Each row is a point on a landscape with many valleys, with its height.
A ball rolls from a point to the lowest of its 2 nearest points, and stops where none of them is lower. Distance is the straight distance between rows; heights are no part of it.
zovu: [ 90 118 128  61 136 106  93 136 119  87 129 106 122 126  86 125 123  22
 111 134  63  58 136  90 122  87  97 143  88  56]  (h 2.22)
funir: [ 87 107 103  84 132  99  80  86  91 105  92 136 121 109  71 116  36 143
 110 143  97  70 150  75 120  88 108 110  84 116]  (h 3.87)
Vuv: [104 104 116 126 112  90 135 158  94  77 106  86 115 141  73 104 167  48
 105 121 106 111  99  70 103 103 114 121 118  47]  (h 2.69)
Rabu: [ 77 135 143 109 104  93  95 156 106  54 127 108  88 108 110 117 165  42
 122  90  96 127  94 115 132 120 113 123 114  61]  (h 2.87)
bulid: [111 125  85 130  64 104 118 107  95  87  69 100  99  90 121 106 142 133
  86 103 108  99 110  96 111  93 109  83 123  88]  (h 6.46)
lam: [ 85  97  62  80  91 119  41  80  99 116  84 140 107 135 124  92  23 136
 107 126  96  81 111 132 101  87 106 115 119 109]  (h 4.05)
kopa: [ 87  48  69  92  76 114  81  63  87 136  99 113  85 115 106  57  15 118
  89 101  77 107  76 124  85  95  58  93 101 116]  (h 4.81)
Vukaz: [ 93  81  76  73 137 131  48 124 108  92  68  87 103 137  47  91  77 120
  71 132 155 110 103 111 103  91 111 126 139 102]  (h 5.00)
kubuk: [ 77 128 134  63 103 125  92 115 105  80 117 101  63  81 117 117 120  52
 120  78  89 106  86  92 109 132 129  96  99 109]  (h 2.42)
Retep: [ 81  90  78  75 143 129  32 123  96  92  66  95  92 137  45 103  50  90
  98 144 146 124 102 122 105  99 111 131 130  73]  (h 4.61)
ren: [ 86  83  75 103  99  98 118 144 102  98  91  57 135 159  48  90 140  55
  70 157 106  71  94  63  87  98 120 123 117  57]  (h 2.57)
der: [103  43 105  90 135  85 100  84  90 115  93 108 104  79  70  74  27 159
  95 122  87  97 105  83 102  97  45  89  72 119]  (h 3.05)
kese: [ 91 115 142  92 127 111  91  80  99  92 101 141  81  66 124  94  76  90
 110  44  91  97  81 132  90 107 104  51  64 128]  (h 5.39)
nof: [120  47 110 109 126  92 131  92 109  92  51  83  88  74  82  87  94 140
 108  49 119 134  93  65 104 101  59  73  85 144]  (h 3.18)
nodo: [ 97 111 102  70 142 111 102 134 119  76  68  94 142 128  69  85 116 110
  65 128 137  86 120  86 108  82 100 123 122  97]  (h 2.88)
buv: [119  83 109 109 120  92 122  87 109 135 122 102 127  37 130  60  62 143
  81 108  87 105  97 104  78  90  79  82  50 110]  (h 1.99)
bim: [113 130  97 117 114  91 141 156  97  69  91 102 148 124  78  95 157  99
  60 122 104 106 124  86 102  80 117 108 121  89]  (h 2.78)
dogo: [118  84  87  87 139  99  94 100  88  82  75  88 142 107  41 103  83 136
 104 145 111  56 157  61 130  86 108 126 111 112]  (h 4.47)
fopum: [ 77 145  90  88  64 127  92  98 108 102 103 141  73  91 147 104 115  97
 101  76  96 106  88 133 100 109 120  68 116 104]  (h 4.80)
Sep: [102 129  78 105  79 128 104 124 105  93  66 106 113 101 123  91 135 125
  79 101 112 104 103 113 108  88 103  91 142  84]  (h 6.58)
Peg: [ 84 123  95 109  68  86  87  87  93 100 129  63  59  94  93 128 114  45
 146  65 119 135  66 103  80 144 102  89 106 102]  (h 2.07)
tedat: [147 101  91 126  87  99 135 106 105 114 108 110 118  47 122 100 112 171
  87 121  95 109 108  86  79 107 122  98  54 113]  (h 6.19)
kela: [ 80  97 117  96 121  83  98  58  91 118 120 121  99  92 112  76  52  82
 113  83  72  67  94 113  93  94  86  62  56 103]  (h 5.86)
Raniz: [124  99 108 102  98 116 121  97 113 102  97 132 119  74 118  99 101 153
 103 122 103  77 116  87  83 104 108  89  67 111]  (h 6.03)
gef: [114  56  82  92 128 109 104  94 108  89  47  82  91  90  86  88 100 147
 119  52 135 134  95  83  94 104  55  85 108 161]  (h 4.26)
Vopa: [116  68 122 112 126  78 140  79  94  96  77  84  91  72  91  94  92 103
 115  47 108 117 101  76 105  96  79  74  80 134]  (h 2.25)
nog: [118 101 111 157  60 110 110  91 124  97  84 103  54  80 148 117 154 164
  77  71 127 108  80 133 125 131  92  90  85 125]  (h 3.88)
Rata: [142 105  87 143  33  71 116  91  88 116 108  87 106  78 134 114 128 160
  84 126  92 109  78  98  82  91 109 110  90  89]  (h 6.33)
num: [ 78 111  64  71 104 131  28  84 108 115  85 110 100 130 104  87  54  91
  97 115 110  88 114 127 101  90 106 115 135 113]  (h 3.62)
nudi: [106  94 141 127 111 108 138 151  94  83  80  76  88 128  61 119 156  31
 126  95 126 101 111  63 118 113 105 124 127  45]  (h 2.93)
puzi: [108 101 164 118 114 107 121 170  97  64  93  94  70 105  74 122 172  49
 132  71 102 109 123  83 139 106  84 149 110  55]  (h 3.15)
Suf: [109  81  80 138  29  93 126  60  85 128 110  95  84  93 140  90  77 114
  91  74  91 150  42 126  69  94  60  92 113 102]  (h 3.50)
teku: [ 82 122 150  92  88 102 128  99 110  86 110 159  65  57 126 124 118  92
  95  55  71 100  90 135 128 118 133  71  71 104]  (h 5.02)
muge: [124 113 102 136  64 116 112 100 114 115 107 131  71  69 150 111 128 173
  62 102  96 114  88 136 108 127 115  95  75 104]  (h 3.73)
navud: [143 105  87 131  52  71 134  91  83 128 124  97 119  53 134 108 112 163
  64 127  75 106  90 103  77  86 119 109  66 105]  (h 6.28)
pozod: [ 97  94  85 109  85  86 124 105  93  97 102  32 132 130  55 109 139  45
  91 153 104  59  99  64  92  82 136 126 134  48]  (h 2.26)
tobo: [ 72 118  76  63 125 141  16 103 112  99  81 111  83 138  88 102  45  73
  88 125 139 118  95 137 109 107 103 131 131  89]  (h 4.14)
lipeb: [126 102  82 144  35  82 119  91  81  96  83  93 111  88 118 126 146 151
  89 125 103  90  94  92 100  90 108 100 116  78]  (h 6.37)
Lani: [ 78 109 104  62 101 101  85  85 107 110 141  91  82 114  99 123  94  19
 116 124  60  45 119  82 118 108 127 105  90  73]  (h 1.84)
mot: [134  80  86 113  98 116  93  93 111 129 105 123  93  79 157  73  70 149
  90  71  93 141  63 127  75 102  86  78  83 111]  (h 3.19)
poni: [116  97  83 150  46  89 104  69  91 116 110 103  61  99 145 102 102 127
  98  58 106 149  52 133  89 104  76  77 100 116]  (h 3.81)
vetag: [109  59  96  87 166 116  65 133  95  81  59  66 113 126  20  96 100 131
  82 143 150 105 122  85 111  99 111 129 134  98]  (h 5.15)
bozin: [ 94 134  98 100 110  83 131 138 103  79 119  87 136 124  96  97 166  59
  84 128  86  99 112  85 114  92 119 110 119  60]  (h 2.45)
buko: [ 95  74  78  93  88  64  95  60  84 108 101  91 114 115  83  87  70 108
 102 113  80  67 117  72  88  86  79  93  85 114]  (h 3.36)
Rigu: [ 95 110  62 132  41  70 103  65  83 110 104  59  96 101 101 121 121  92
 115  79 105 134  75 101  64  88  79 100 150 111]  (h 2.32)
Vedo: [ 80 117 124  53 100 110 111 102 110 100 132  99  71  87 101 122 114  42
 123  84  65  76 109  84 113 113 138 100  89  95]  (h 2.11)
Gulab: [ 92 105  98  77 142 107  98 101  94  91  75 119 134 107  53 115  63 142
 106 152 112  57 165  77 137  81 105 132  99 105]  (h 4.16)
kap: [ 96 110 121 127  83  62 103  76  89 101 131  50  54  87  77 140 112  56
 131  50 120 159  70  91  84 150  82  98 107 114]  (h 2.43)
biv: [ 98  76  53 101  94  90  63  89  86  97  76  52 131 119  69  81 101  92
 102 129 108  68 111  87  90  76 104 109 127  98]  (h 2.41)
dat: [107  99 104 152  58  95 104  81 103 101  90  99  48  91 134 122 134 137
  94  62 119 122  81 124 114 120  98  74  95 131]  (h 4.00)
nofa: [107  93 140 116 117  79 125  79  87 103 112  53  54  67  78 124  99  54
 120  26 111 154  77  79  98 130  76  89  92 123]  (h 2.02)
Dogig: [129  71  87 116  80  99 123  91 104 142 110  95 113  62 146  64  66 144
  76  86  82 130  69 107  73  86  73  88  77 109]  (h 2.63)
vuli: [ 88  95 127  93 108  65 119  57  90 114 135 103  92  78 102  99  79  54
 123  61  70  77  89 104  99  81 101  67  75 104]  (h 6.02)
bife: [113  63 123 105 137  90 124  81 103 121 121 100 116  53 100  64  45 137
  90 111  90  94 107  92  95  97  62  84  47 107]  (h 2.47)
dur: [ 67 134 120  84  72 100 115  93 105  91 111 148  63  80 140 115 120 100
 102  76  76 102  91 124 118 113 126  64  88 103]  (h 4.93)
bugi: [108 121 157 105 130  99 111 170 100  52 112 114  87 113  92 121 169  52
 127  81  92 118 119  99 129 107  99 140 102  55]  (h 3.03)
tevok: [ 76 119 112  59  95 100 105 113 117  98 152  89 101 122 105 119 120  15
 118 138  62  58 109  87 126  98 119 126 105  49]  (h 2.01)
mutub: [ 95 136 123  65 150 100 106 130 122  72 118 118 144 125  90 100 121  61
  89 128  88  70 141  96 112  79 107 142  89  82]  (h 1.85)
tuvon: [ 83 126 101  75  92  86 125 111 109  89 128  81 114 113 103 110 141  36
 110 126  71  77 104  84 112  92 131 112 124  51]  (h 2.20)
nis: [ 68 125 135  90  86 108 102 137 108  64 123 101  69  96 112 121 140  32
 133  94  91 121  87  98 126 136 109 112 114  69]  (h 2.72)
Fifed: [102 109  78  92 112 103 119 158 108  85  82  94 152 142  75  78 143 106
  56 128 120 100 108  84  85  82 110 110 123  87]  (h 3.06)
miz: [106  90 131  92 129 115  99  90 122 119 101 148 109  78 121  93  68 142
 106 100 106  74 108 112  80 111  99  78  49 127]  (h 5.83)
tulo: [ 94  89  64  86 100  91  61  81  91  97  86  85 122 114  83  87  83 106
 107 126  94  60 128  89  95  89 104 104 111 115]  (h 2.92)
gav: [ 77 135  73  66  81 147  61  94 113 110  99 121  86 109 140  95  94  85
 102  74 106  97  84 144  90 105 107  81 128 117]  (h 4.54)
Dumo: [ 84 121 154  86 126 123 100  95 102  80 101 142  69  48 124 113  95  87
  96  28  86 107  84 135 105 115 132  67  66 129]  (h 5.19)
Sir: [ 92  73  65  91  88 108  58  69  93 129 105 135 102 133 118  66  24 123
 102 103  82 102  95 127  89  88  72 100 103 123]  (h 4.46)
betal: [ 94 128 120  68 156 104 104 134 121  77  95 116 146 138  70  96 108  87
  69 134 118  80 143  88 118  84  99 142  98  96]  (h 2.30)
kizi: [115  83 135 118 117  66 143  71  91 106  99  71  77  73  84 111 108  75
 107  32  99 135  93  70 109 105  88  85  92 124]  (h 1.52)
Lamo: [ 96  91 126  89 130 103  88  77 109 113 105 139  96  80 122  80  58 115
 104  73 101  87  94 120  82 101  84  60  54 130]  (h 5.64)
Gedit: [105  81  67 105  88  78  89  82  81  96  91  39 141 126  60  96 110  71
  94 150  96  45 122  65  96  78 122 125 120  79]  (h 1.82)
lazap: [ 95  79  99  97 137  81  89  85  89 119 105 135 119  98  75  97  23 160
 117 137  96  82 130  82 107  91  84  98  61 120]  (h 3.55)
rulon: [115  72  73  86 143  99  71 131  77  83  64  69 136 122  14 105  77 139
  87 152 124  83 141  79 120  79 120 123 129  98]  (h 4.82)
timuv: [ 89 120  64 108  60  82  80  68  96 115 130  52  82 104  95 116 111  48
 131  85 112 135  70 101  55 122  90  89 124 101]  (h 1.58)
famo: [ 91  82  66 114  43  94 117  58  88 127 107  95 100 107 129  81  73  97
 107  80  86 114  53 113  62  90  64  76 106 104]  (h 3.11)
pofur: [ 88  89  76  90  81  94  83  71  94 116 100 106  87 106 110  71  80  87
 113  69  94 102  80 111  72  92  79  71  99 131]  (h 3.66)
Tezag: [141  97  91 133  78 121  99  99 108 122 104 126  83  81 168  95  95 171
  83  78  95 133  79 133  89 116 111  92  84 113]  (h 3.56)
Laz: [ 98 111  56  93  66 133  60  76  95 114 100 112 101 119 140  79  83  97
 117  78 102  93  85 131  79  99  94  85 124 124]  (h 4.18)

For each start below, name the point where the ball stops.
tedat -> famo
Gulab -> buv
nog -> buv
fopum -> famo
kela -> famo
vuli -> famo
Rabu -> Lani
nudi -> Lani

Call two points neighbours if one is among the 2 nearest of the other. Go from one point of each pair to the other, from neighbour to neighbour, staying as low as possible. Name the highest point that can't be avoided.
kizi and timuv -> kap
num and kizi -> kopa
mutub and Gedit -> Fifed
famo and buv -> dat
Lani and mutub -> zovu
